Points on a hilly landscape, in no order, each with its height.
From any point a climber steps to the highest of the 2 points nearest to it. It stops when none of these is higher. Distance is the straight distance between rows; heights are no part of it.
Regi: [ 25  24   3  -2 -40  27  10  33  -7   1   9  27   5  11  18 -30   8   3
 -15  37 -10  -9   2 -10  10  -3  12 -31  10   5   2   1 -27  26  -8 -19
  20  20   6   0 -31  -2   7   6 -14   3   2  -1 -18]  h=348
Foz: [  9  -9 -15 -24  31   2  19 -22   2 -19  14  -2  -3 -16 -29  15  14 -12
  18   6  20   2 -17   5   3  -7  -6   0  -5  -5   1 -26   6   7  10  23
  -2 -27  -1  10 -11 -14   7   4  16 -47  -8   2  -6]  h=609
nireg: [-12   8   2  -8  -9  23 -34  11 -13  17  33  10 -12   5 -20 -11 -10 -25
  32  26 -36 -24  14 -19 -30   8  10 -35 -14   9 -14 -10  -6  14  -1  -5
   6   8  -1   0 -26  -1  27 -10   0 -10  10  -1  12]  h=416
Fenit: [ -4  15  38  -9 -16  -8  -6   5   2  11  15  20  14 -12  41 -34  14  -4
 -21  18 -10  28  16   7  -1 -15 -15   3  13   0   4  17   8 -21   2 -21
  21  16   9 -15  24  22  13   2 -38  40  -9  -4  -5]  h=443
Rab: [  0 -16   4   9 -30  11  33  -1   7  -6   4  11   9 -19  16  -2  14  27
 -11  -4   4  -3  -2   2 -21   3  26  -4  13  17 -18  -4  13   4  26 -10
 -30 -10   2  -7  11 -31 -17   9  -7 -31  25   2  14]  h=422
Mazis: [ 24  -9  -7   8  20 -17 -16   7  11  15 -12  -7   4  28   5  27 -37   1
 -19  13 -25  -2  -3   0  -8   6  14  19  -1 -20   9   3 -42  24   2 -27
   6 -13 -33 -40  10   1  -6  -5  10  -1  -7   1   4]  h=743
Mogif: [ 11 -11 -13  -6  31   3 -15 -24   6 -11  -2 -17  -8   0 -33   5   1  24
  14 -10  21  12 -13  24  16  -9 -14  13  12  10  20 -13   5  -2  -5  35
  -7   2   8   3  16  23 -12   7  21  -7 -22  -5   4]  h=159
pidom: [-27 -27  -9  15   3  -1   6   5  11 -17   7  -5 -33 -23 -11  -1 -11  -6
   9  13 -11   1   3  -2 -37  19   5 -10 -17   2 -17 -28  -3   1   1   6
 -30 -10  10  -1   8 -33 -22 -14  19 -23 -23 -16 -17]  h=686
dopuv: [-16   0  31  20 -30  -8 -11   2  -2  -3  25   4  -5   1  15  -9   3   8
   3  20 -20  15   5  21 -26  -3 -10  -5 -10  21  -5  -9 -12   9  -4 -21
  -8  -2   9   5  45   0 -14   8 -20  16 -17 -10  -8]  h=529
bib: [ 21  24  10  -1  -3   8  -4  -5 -19  17   1   2 -17  10  14 -11   5 -13
  -5  32  -6  -7   9   3 -16   1  11  -2 -19  -4  -5  -9 -18  11  -3 -16
  15   8   0 -26   8  18   0 -13   6   5 -15   5  -1]  h=367
borur: [  6  23   0 -18 -12  31  -2  19 -14  -8  21  14  -2 -14  -8 -20  23  -1
  13  31   4   5  16 -32  -1  -7  -7 -22   9 -10  -8  -4  -2   4  -8  18
   7   9 -10  -9  -9  32   6 -15   2 -29  10   0   5]  h=425
zodi: [  2  -9  -8  -8  29 -17  23 -25  -5   0  -8  -4   4  -9 -18  15  -6 -38
  -9 -18  15   2  -6   3  16   4   5  20 -20 -18   2  10  22 -21   7   9
  15 -15  -9  -7 -33 -27  13 -11  17  -1   8  14 -10]  h=619
bes: [-10   7  -8  11   1   2 -25  13  21  13 -16   2  -5  16  -3  10 -26  26
  27 -41 -27 -24  10  -3   5   2   7   1  21 -11 -13   6  17   8  14   2
 -21  11  19  -7   6  -3  11  -1  13  17  11  -4  16]  h=596
rerov: [  4   4  37   8  12 -21   2  -5 -16  22  11  -7  -7 -11  13   5   4 -26
 -20  28  -4  26  12  13 -21 -11 -12  -8 -18  10  12   1  -9  -5  -8 -23
  22   2 -12 -13  14  23  -3 -14 -15  11  -2   0   2]  h=315
tifun: [  7  18  13 -13 -28  21 -16   0 -16  -4  13   1  14   0 -13   7  12  13
  26   8  10 -24 -10   1 -17 -11  -9 -21  -6  29  13 -17 -10  24   2  14
  -3  -6   6  23  -4   3   4   7 -22 -41  27   0  20]  h=292
Seva: [  2  27  33   4 -37   1 -14 -29 -10  -8 -17   1   5 -12  19 -10   8  23
  16 -16  21  -9  -5   9   9 -14  -5  21  -3   5 -22  -5  20   2   6  16
  -9  11  27  16  30   2  -8  15 -34  23  -1 -14  -2]  h=298
vuset: [  4   9  16   1 -45  30  14  10   5 -11  12  25  17 -13  15 -28   9  29
  -3   0   3 -16   3  -9  -5 -12  24 -19  24  21  -9   3  14  11  25  -6
 -11  21  15  -2   2  -7  -3  12 -31 -14  22   3   3]  h=456
pag: [  7  39  49 -14 -22   1   3   2 -19  -5   5   9   6 -27  10 -20   2  18
   6  14  27 -10  18  -9  18 -11 -22  -4  21  12   1  22  12  26   3  -1
  26  10  23  16 -47   7   1  -5 -24   9  26 -16  10]  h=371
zuki: [ 10  32  41 -15 -16  -6  -8 -18 -45  15  13   4   0 -28   7 -13   6  -6
  18  19  14 -20   5   0  -2  10 -33  -3  -8   2   0   8  12  -1  -5  14
  17  -2  30  25 -31  13  12  -9  -8  -3  25   1  18]  h=426
gis: [ 18 -12 -10   3   5 -22  30 -17  -4  13 -18 -14  17  -7  42  17  19 -11
 -56  -5  21  12   8  -1  -9  13  10  16 -14   5   8   4  -7 -22   5 -14
   6 -17 -25 -11  15  -1 -18  -6  -1 -12  12   7  18]  h=364
mel: [-15 -21 -23   2  18  17 -13   6  18 -22  18   4 -26  16 -37  -7 -13  -5
  20  32 -17  -4  -3   4  -8   4   8 -15  -8   0  -9 -31 -12  20   2   5
  -3  -9   0   1 -23 -32  -7  -3  16 -10 -38 -13 -15]  h=790
dob: [-26  14  -9  12 -19  -4  -7  12  -1  -5  -6   6 -16  16  -2 -25   2  14
  24  -7  -1 -25  -4  -4  27  12 -18 -10   2  -2 -18  16  13  -3 -22  11
  -3  27  40  35  -6  -3   9  11   4  35  -5   4 -15]  h=639
gor: [ 21  23   5  -9 -13  18 -20  -4   9   5 -13   9  21  24  -6  13 -12   5
  19  -8  -8 -14 -10  19  11  -8   3   4   8 -18  25  -2 -10  19  17  -5
   8  -8   1  -6 -19 -16  14  -1 -13  12   3   6  -6]  h=389
Tofa: [  5 -20 -10  11  17 -24 -12 -12 -11   6  -5 -21  -2   5 -22  16 -12 -10
 -22 -21  22  -3 -31  18 -13  -6  11  10 -21  37  16   1   5  -3 -10  -1
   7  21   1  -5  33   9  -8   8 -14   1 -13  -1 -12]  h=226
liv: [-15 -11  11  -5  -5  -1  11  -1  17  -9 -25  -2 -14 -19  -6   7  -4  20
  36 -27  19 -12 -14   4 -11 -11  -3   1  -5   9 -25 -12  27  26   6   3
 -37  -3  28  22 -10 -47  -8  14   0 -30  27 -25   4]  h=500
gifid: [ -8  -5   1  -2   0   1  35 -18 -14 -13   1  -1   5 -19  19 -15  11   6
 -29 -18  28  -2  10 -11   8   7   8  12   8  18  -8  16  27 -28   8  11
   4  15  -1   8  16  25 -14  -1  -7  -4   4  17  16]  h=544
sifet: [ 10   3 -21 -14  12  33 -33 -15   4 -13  -1   5   0   5 -32 -13 -10  25
   6  -9   4   7   1   9  33 -19  -9   5  37   0  24  -6  12   6   7  37
  11  12  -4  -4   8  21   0  -4   6  10 -27   3   1]  h=188
tezil: [ 15  -7 -14   7 -23  33  21  16  22 -30 -12  21   1  22   1 -15   1  22
   1   2   6 -14 -20  11  23  -9  16 -16   8  10   1 -15  -2  32  11  -5
 -10  10  14   8 -14 -35  -8  20  -6  -5 -11  -5 -19]  h=622
Riru: [  6   1   8  -9   0   5 -12  -3  17  -5 -14   9  25  -3   6  -7   0  -3
 -11 -34  15  27  -4   3  17 -29  -2  20  22 -10  17  18  24 -19   7  -1
   8  13 -15 -17  27  16   5   3 -33  31 -10  -9  -6]  h=495
koluf: [ 21 -26 -19  13  22 -37   4 -26 -11  10 -35 -31   9 -11   4  21   1  -3
 -42 -34  42   6 -22  23  -9  15  -7  25 -28  27  21   3 -11 -18 -18  -3
   4   2  -1   1  29  14 -21  10   8  -6  -8  -7   4]  h=261
feser: [ 13  -2   2   4  -4  14  10 -17   0  -8  -2   2   9  11   5   9   0   4
   8   9  -4  10  15  15   5  22   1  11   3 -31   7 -14  -9  -5  10  10
 -13 -38 -22  -1 -30 -28  -8  -5  12 -17  11   9  12]  h=530
rig: [  5 -26 -14   4   9  21 -19 -22  -3  -8   8  14  -2   9 -10  21 -17  13
  13  -3 -20 -14  -6   9  -8  29   3  -1   6 -17   4 -21  13  -5  24  27
 -25 -22 -10   9   8 -21   1  -9  19 -21  -5   7  25]  h=490
nimag: [  5  16 -18 -14 -25  28  -9  26 -14  -5   0  15  15   9 -13 -14 -10  23
 -15  -6  -1 -28   8 -23  41 -13 -12 -14  48  10  14  11 -13  26   1   6
  26  15   3  17 -34  14   6  -4  -2   8   5  10   1]  h=638
vivad: [ 14 -32  -9  -3   6   0  -8 -28   8  -6  -2  -4   4 -10  -9  34  -6  26
   0  -3  -1 -11 -32  14 -14  16   1  15   0   3   4 -24  11  15  19  16
 -31 -36   1  15  27 -24 -14   3   7 -24  -5 -18  16]  h=452
vari: [-13   2 -18  -2  16   3  19 -11   2  -9 -18   0 -11  -6 -12 -13   8  11
   4 -23  25 -10  -1   1  24  14   0   0   8   2   1  26  25 -34  -9  22
   1  27  23   9  -5  23  -3  -2  10   2  -6  23   2]  h=626
bezu: [  1 -14   7   5  -2 -14  -5  -1   9  -4   0 -15   3   2 -19  35 -14   8
   1  -2   3  -1 -19  15 -16  -2  -1  11  -8   9  17  -6  -8  23   0  -5
  -9 -26  -8   2   2 -27 -15  -5  -8 -14   7 -16  -1]  h=410
bukuv: [ 24  15   8   4  22 -15  14 -16 -24   9 -25 -17  -3   5  12  -1  11 -23
 -23  12  17  19  20  12  20   2 -12  24 -19 -15   5  14 -26  -8 -25  -6
  27 -12 -14  -6 -24  17  -8  -6  22  10  -1  15   2]  h=560
bino: [ 11  -4  -9  -5  11   6   6   4  -9  -6 -12  -1   7  -6   3  28  17 -24
   2 -10  17  16  -8 -26  -4 -10   7  -2  -9 -17  -3  -5   8  -8  -5  13
  -4 -11 -41  -5   9  13   3 -10   5 -24  13  -4   2]  h=308
lano: [ 27  -5 -11  -2  36 -31   1 -15  10  16 -32 -30  22   2   1  21   8   8
 -19 -22  20  15  -7  17  13   3 -17  34 -19  -1  19  13 -23 -34  -5  -1
   7 -23  -8 -15   6  37 -14  11  23   7   1  -2  22]  h=303
nenur: [-10  17   7  -9  -4 -14  29  29  -5  16  13   2 -11  -9  34 -13  28 -10
   3  30 -16   7   1 -18  -3   1  -7 -28  -7   3 -18  14 -11 -12 -17 -24
  10  17  17   6   5  35  19   2   8   9   6   7 -11]  h=533
mip: [  7 -22 -44  -2  21  33 -18  -6  16  -5  12  28  -5  30 -14 -22 -20   4
  -6  18 -39   6  -1   9  10  11  15  -5  18 -22  -2 -11  -9   5  13 -11
   3   5 -16 -19  14  -6  11   3  16  18 -46  12 -14]  h=228
mozom: [  5   7   8 -10  -6  20  -2  21 -11   2  13  16  10  -1   4   4  11 -15
 -10   8  -7  17  13 -27   2 -19   4 -11  18 -15   4   5   3  -6   2   1
  10   1 -39 -12   4  26  12 -13 -14  -3  13   4  10]  h=359
ritek: [ -3 -25 -29   6 -12  24  25  22  20 -18   2  24  -6  17  11 -13  -3  -3
  -9  -3 -16 -10 -18 -16   7   2  34 -11   6   1 -26 -11  12  18  16 -15
 -14   5  -3   1 -15 -38   6  13   5  12 -16  -9 -18]  h=659
seri: [ 11   2 -35 -16  -3  39 -20   0  -7 -11   7  31   1  14 -14 -30  -2  15
  -3  17 -20   3   7  -2  29   0  -8   2  31 -21   5  -3  -5   1   4  15
  12  -1  -6  -5   7  14  10  -7  16  12 -27  22  -5]  h=211
gaz: [  6   3  -2  13  -6   6 -19  28  21  17   2  -3  -4  27   0  11 -34   2
  -9  13 -40  -3  18  -6 -11  -7  23 -11  20  -7   4  -4 -41  34   5 -40
  -2   4 -26 -34 -11  -5  -2  -2   4  16 -12  -8  -4]  h=645
Kat: [  0 -27 -34  -3  15  12  10  22  32 -14   5   1 -25  16 -18   5  -5  -8
 -11  23  -7  -3 -18  -7 -13  -5  35 -15  -7   8 -20 -25 -12  31   2 -14
  -7  -6 -10 -17 -20 -38  -3   0   5 -24 -28 -20 -20]  h=715
las: [ -2   9   2 -24   4  17  11 -12   0 -27  22  -1  -2 -21 -27 -14  14  16
  30  16  23   1   7  -6   9 -12 -15   1  12   2  -2 -17   8  15   7  25
  -5 -13   1   6 -13   6  -6  -1   6 -31  -2  -2  -3]  h=522
siza: [  6  -4  30  13   9 -39  29  -6 -13  18  -4 -21   3 -29  34  26  15 -29
 -41   6   3  22  11   1 -22   2 -13 -11 -22  14  10   3 -10 -21  -4 -18
  11 -17 -15   7   9  13 -14 -11  -7  -9  19   1  13]  h=331
bibu: [-20  -1 -10   6   3   4  11  -2 -18  -4   7  -3 -28 -17 -15 -16  -1 -31
   9   2  10 -41 -11 -13 -32   1  10 -22 -28  27 -22 -21  14   1  10   4
  -4  15  33  23 -21 -24  11   3  -3 -29   0  10  -6]  h=856
suf: [-25  -1   6   7  16 -29 -19   5   0  24  23 -15  -5  -1 -35   6 -17 -14
  14 -15 -15  -7  10  -9   2  -2  -3   2   1   8  -2  19  17  -8  -2   0
  11  12   5  -4 -12  12  15  -6   9  30  11   3   1]  h=481
ses: [  8  -1 -19   8   3  16  -1   1 -14  -7   2   1 -21  20  -2  -9   0  -5
 -17   6   6 -18   0  -4  -5   4  19  -3 -10  12  -9 -10   2   8  -3   4
   5  14  -6  -8   9   1  -6  -7   7  -5 -17  10   0]  h=411
Mur: [ -2  25  16  -3  -2 -17  51  15  -4  -3 -11 -11  -1 -11  34  -2  29 -15
   9  19   7   8  -1   0  -1   3  -4 -19 -22  -3  -6  10 -24  -5 -19 -19
   3   2  22  15 -19   8   4  10   5 -21  17  12 -20]  h=597
parab: [ -7 -17 -29  -5  42 -19  14   5  16  -5  -9 -21  -5  10   0  -4   1  -1
  -8  10   1  42  -5  23   1  -4 -16  11 -11   2  17   4 -35  -3 -31 -14
  -1   0 -10 -12  26  10  -2   6  28 -11 -23   4 -18]  h=105
pom: [ 12  -6  10  13  30 -28 -32  -5   6  13 -26 -20  17   8  -9   2 -10  12
 -11 -26   9  24  14  18  14  -7 -32  36  -2  -3  20  27 -21 -29  -7  -2
   5  -4  -3 -23   7  42 -14   7  17  36  -7  -5  25]  h=351
sepa: [-27 -14   4   6   3 -31  26  21  13 -11   8  -1  13   7  13   3  -1  -6
 -11  -8 -17  31   8  -5  31  -6 -22  19   5 -10 -14  25  -5 -10 -16 -15
   6 -16  -9  16   1  -3   5  10  13  36  -1   1  -9]  h=75
zoti: [ -2  12 -34  -7  -1  21   2  17  -3 -14  -3   8 -12  19 -20 -22   8  17
   4   8   6 -27  -6  -9  34  10  -5 -20  15   2   8  19   0  -2 -16  19
  12  22  24  20 -30   9   8   0   7  -6   4  24  -5]  h=716
Lagav: [ -5   3  24  10 -16  -7   3   7  18  12 -29 -20   1 -12  12  20   2  30
  24 -29  15  -1   7   9 -15  -1  -9   9   5  -5  -5  -4   6  12   3  -2
 -40 -19   7  14 -12 -25 -20   8  -9 -21  46 -29  25]  h=438
rofa: [ -9  22  35   7 -31 -12 -18   5   7   9  27  17   8   8  21 -24   1   7
   9  15 -26   5  20  21  -4   3 -15   3   6  -6  -1   1  -4  -5   2 -21
  10   3  27  -4  15  -5  12   8 -22  41 -13  -2  -9]  h=484
tugas: [-33 -24   2   9  -7 -24  15  21  22  -3  21   6   8  10  15   8  -8 -20
   2   9 -39  28  -1  -8  -1  16   5  -4  -5 -21 -19   6  -9  -2 -13 -27
  -8 -15 -16   8   4 -31  13  10   5  27  -6  -6 -31]  h=65
Samo: [  3 -24 -23   4  -1 -12  50 -14   2  -8 -14  -5   3 -21  36  10  19   2
 -38 -12  23   0   0  -5 -12  25  23   5  -8   9  -6  -4   7 -11   9  -5
 -13 -12  -6  -1  10 -28 -23  -5  12 -33  12   8   3]  h=391
gikob: [-32 -23  11  19 -13 -10  -5  -8  -5 -15  24   2 -16 -17   2  -6 -10  -2
   2  11 -13  20   6   4 -30  17 -13   3 -15   6 -15 -18   0  -3  -6   4
 -22  -9  -1   9  45 -13 -24  -5   6   4 -30 -10 -13]  h=599
Mori: [-16  12   1   6  -6  10 -17  -4  26   0  -6   6  -7   0  -1 -12 -13   7
  21 -28  -8  -1  11   0   0  -4  20   1  16 -13  -7   5  40 -11  12  12
 -14  24  15 -20   9 -11   7  -6 -15  21  -4  -6  -8]  h=674
deti: [ 20  33  36  -9   5 -13   4 -16 -27  18  -3  -9   6 -12   5   4  10 -23
  13  19   7   0  13  10   6   2 -23  11 -18 -18   8  11  -7 -10  -7   0
  21 -18   7   5 -44   9  14 -12   1   1  25  11   8]  h=483
lov: [  1   6  -1 -12 -21  13  29  10  -7  -5  10  20  14  -5  29 -25  11  23
 -21  -5   6 -18   1 -13   9   6  14  -5  24  13  -5  19  16 -19  17  -1
   5  23  16   3  10  23   4   5 -17  -1  16  25  10]  h=491
kadud: [-11 -12  15  20 -17  -9  13  35  -4   2  -9  -1  13   8  29  31   4  -5
  -3 -15 -16  12  -1 -15  -9   6   3 -15  -3  -6   1  12  -6 -12  -8  -6
 -21 -14 -16  20   0  -6   2   1  -6 -19  40   2  13]  h=49
fug: [  5 -21 -22 -15  35 -22  24 -24   6   0   6 -13  -7 -29 -24  20   0 -16
 -23 -14  26  -8 -18   5 -14  -4  13  15  -9  11  -5 -15  15  -2  14   7
   2 -18   3 -15  -1 -20   0 -10  13 -34  -5   3  -8]  h=711
pepor: [  1  17  19  -8 -30  17 -29   1   4   1   6  19  28  -7  16 -27 -10   8
 -17 -17  -3  10  18   3  13 -23  -4  10  40  -4  17  12  17 -17  12   1
  14  22   3 -10  19  13   6   0 -49  34 -11   0  -5]  h=441
feko: [  4 -22 -14  -4  18  -3  17 -22  -1  -5  -3   2  -1  -8   5  19  -6 -24
 -22   7   0  13  11   0  -9  27  17  13 -11 -34  -2 -14  -4 -12   3   6
  -3 -34 -35 -16 -18 -38  -7 -21  20 -28  -3   9  -3]  h=566
Ritu: [-31  -4  10   9   6 -20  19  -8   9  -8 -17 -12 -22 -33  -8   3  -5 -11
  26 -33  20  -4  -1   1 -14   3  -9   2 -14  -4 -15  -4  29 -11  -1  12
 -27   5  30  17  -3 -27 -10   1   6 -10   8 -15 -16]  h=579
balid: [ 15  -1 -25 -17  22  -1  12 -21  -9 -12   2  -9   3   6  -7 -15  19  11
  -3  10  26  11 -17  25  15  -5 -21  14  -7  13  15  -8 -18  -4 -17   8
  14  -3   6   9  28  28  -4  11  11 -12 -25  16  -8]  h=131
Vedep: [ -1   8  11   0   0 -10  -5  -8  21   8 -19 -24  12 -15   4  21  20  29
  34 -26  19   7  -2  10  -5  -2 -23  12   8 -11   4 -11  11 -16   7  17
 -34 -24   6  16  15  14 -15  17  -8 -12  24 -27  23]  h=385
vug: [-14   7 -24   0 -22  17 -13  15   3  -2  20  16 -12  14   0 -36   4   6
  15  14 -27 -21  -5 -24  15   8  -5 -11   7  -4 -31  -3   6   9  -9   2
  -2  15  22  21  -1   6  18  13  11  41 -19   1 -19]  h=588
git: [-15  -3   3  -1  12   8 -18   4  -7  13  32  -4 -16   3 -30   9 -22 -23
   4  15 -21 -10  27 -13 -26  -1  18 -12   1   7  -6  -8  -1  17  10  -6
   9  -2 -25 -24 -31 -17   7 -26   5 -10   5  -2  12]  h=475
Lebib: [-22 -28  -8   7  -7 -17  24  26  -6  -1  11   7  10   6  19  24  -2 -26
  -4   0 -32   4 -18 -18 -16  19  14 -20 -21  -3 -15   2  -8  -9  -9 -15
 -12 -13 -16  24   9 -22  18   7   7 -15  16  11 -10]  h=58
kunit: [ 11  -8 -32 -15  28   6   2  -1  -2   6 -13   8   1  13   6  15  17 -30
 -16   9   4  27  -4 -17  -3  -4  23 -15 -17 -26   4  -7  -9 -12 -12  -3
  16   6 -45 -30  34  15  13  -8   6 -21 -10  11 -10]  h=269
fotav: [ 11 -30 -41   6  27  11 -14  -2  11  -6 -13  21  -6  32   7  11 -14 -24
 -12  18 -22  12 -16   1  -5  26  30 -17 -21 -31   4  -7 -18  -2  -5 -12
   5   7 -36 -22  27 -18   4  -1   9  -9 -32   5 -18]  h=244
Mavu: [ -6  -4   8   0  -2   8 -20 -15  11  -9   2  -5   1  11 -36  11 -15   2
   9  -9  18   2 -10  23   7 -17   2  -1   5  16  38  -5  13  22   5  12
  10   6  -8   0 -15 -31  -9  -3 -23   2  -8  -9 -13]  h=373
fil: [-16 -15 -13   0  15 -15  18   7  18  -7   0  -1   9   9  26 -15   2  10
 -13   2 -19  39  15  10  13   4 -16  25   6 -12   2  13 -19 -22  -6 -15
  -5 -12  -7 -13  26   7  -5   2  30  20 -18  13  -1]  h=86
vovo: [ -3   8  47  10  -8 -21 -16  17   8  16  -2  -5  16  -7  33  20  17  -3
   2  -8 -13  16  22  -3 -18  -8 -18   0   4 -14   8  10  -2 -24  10  -8
 -15 -20  -9  -4  10  16  -1  -2 -22   9  33 -11  32]  h=35
zul: [  2  15   4   2 -30  29 -24  25  -1  22  21  25  -2  16   2 -19  -3 -15
  12  39 -47  -9  16 -14 -11  14  17 -47   0 -14  -7  -2 -22   6  -7 -19
   7  18  -6 -14 -32  -1  25  -4  -2   9   8   0  -3]  h=377
Surub: [ -5  -3   2   5  -4   8  -4 -19 -22  -1   7  -8 -10  -7  10 -18  -9  10
 -21  -5   6   3   9  -2  -5  -4  12  22   3  23 -11  -2  14 -12   2  17
  -1  18  -4  -8  35  27 -14  -6  -4  14 -18   8  12]  h=470
gev: [ -8  15  -6   3  10   1 -29  10   9  23  16 -10 -10  18 -29  -2 -23  -7
  10   1 -26  -9  20 -10   3  -9   7   2  17  -1   4   8  -7  23   3 -14
  19  11  -8 -21 -26   6  11  -9   8  37  -5  -4  -5]  h=556
selum: [  7  15  30   6   7 -21  17  16  15  14 -25 -23   8  -2  16  22   6   4
 -14 -16  13   8  11   1   1 -16  -3  14   5   0   7  23 -14 -12  -2 -18
  -4  -9  -1 -12 -20  17 -13  -3  -7   8  27 -12  22]  h=18
kabi: [ -2   7   4  14  -1  -8  34  -5 -21 -16 -18  -8 -10 -11  18  -1  21 -16
   2  -2  24   1   1   0   5  17 -16  -4 -26  -3   0   2  -7 -11 -18   5
   0  -1   9  33  -3  -2 -15   3  14  -9   2  10 -11]  h=666
vanap: [  7  16  17 -11 -12   2 -10 -19   1  -1 -12 -11  15 -12 -12  17  16  21
  33 -18  24 -10 -27  10  -4 -22  -9   8   0  12   5  -9  14  10   8  15
 -14  -5  15  17  18  10  -3  18 -24 -13  15 -17   8]  h=337
nuru: [-15 -21   1  17  19 -34 -30   4   6  21   2 -10  -8  -2 -21  26 -45  -4
  13 -25 -19 -24  -3 -18 -14  15  10  19  -5  -3 -13   9  18  13  12  -1
 -12  -1   1 -16  -3 -17   6 -10  17  19  10 -17   8]  h=512
letu: [-12   0  -9   2 -18  13   1  -7 -18 -25  11   1 -17   1 -19 -28   5   1
  -1  20  22 -40 -20  -4  -5  -4   5 -24 -24  41 -11 -20   7  15   3  22
   6  27  31  31  -5 -13  -7  10 -23 -22 -13   8 -14]  h=734
tokib: [ 26  32  25  -9 -26  19  -4   3 -24   3   9   1  12  -8   7  -5  14  24
 -12  19  20 -17  16  -3   1  -9 -10 -14  22  22  23   2 -10  21   6   5
  22   1   4   9 -30  20  -8  -3 -28 -20  30   2  26]  h=327
bekul: [-16   0  -5  -3   9  -7  -2   8  -1  13  -5 -11 -16  -9 -15   6  -6 -31
  37 -21   1 -25 -20 -13 -27  -5   9 -17 -27  12 -15  -5  20   1  -3  -5
 -16  15  25  15 -11 -14  24   8  -1 -14  15  -5  -8]  h=709
ruvub: [ 21  30  19  -4 -18   7 -14   2 -12   2 -23   4  15  12   6   3   5   9
  14  -9   8  -8   4   1  29  -9 -22  17  14 -24  10  11 -13   5  -3   4
  11 -13   6  11 -27  10   3  -1  -2  24  13   3  12]  h=424
Kema: [-13  -3  15  17  12 -28 -31  -5 -16  15   6 -15   1   4 -24  -5 -17   5
  -6 -19  -1   3  16  12  16  -1 -21  17   2  19  10  28   3 -25 -12   8
  19  19  12   0   8  38  -3   1  10  40  -4   8  16]  h=415
tisen: [  8  10 -14 -19   5   0 -32  -2  -2   9   2   9  18  21 -39   9  -3 -11
  22  -5  -1  -9 -36   7  25 -12  -5  -7   2 -10  29  13   7  -1  -4   8
  28  11   3   7 -11   5  35  10 -13  21   3   8 -18]  h=356
Pur: [ 21  -6  -4  14  22 -11  -7   5  -6   3 -24 -19   2  21   6  19 -19  -3
 -30   5  -7  23  15  -1  14  -3  -2  28   2 -21   7   7 -34  13 -20  -8
   8 -21 -40 -19 -11   9 -13  -8  23   3  -3   3   8]  h=641
kufin: [-17   4 -20 -13  -5   5   1   8  11   6  30   6  -8   6   2 -26  15  -6
  20  28 -27  -5 -14 -13 -14   5   5 -18 -12   1 -24 -10  -6  -4  -8 -12
  -4  11  14   1  24  18  17  12   5  19 -22   3 -24]  h=537
Pelug: [  4  -8   1   4  11   4 -12 -20  12  -3 -29  -2   1 -10  -6  16 -13   9
   2 -47  19   4 -14  -1  12  -6  18  20  14  -8  -2   7  48 -15  11  25
 -16  15  -1 -10  19   2  -6  -3  -7  15  -2 -15   6]  h=585

Where does a climber stop that starts at each point below?
vovo -> fug
sifet -> fug
gis -> gifid
vanap -> bibu
Mavu -> fug
Fenit -> mel
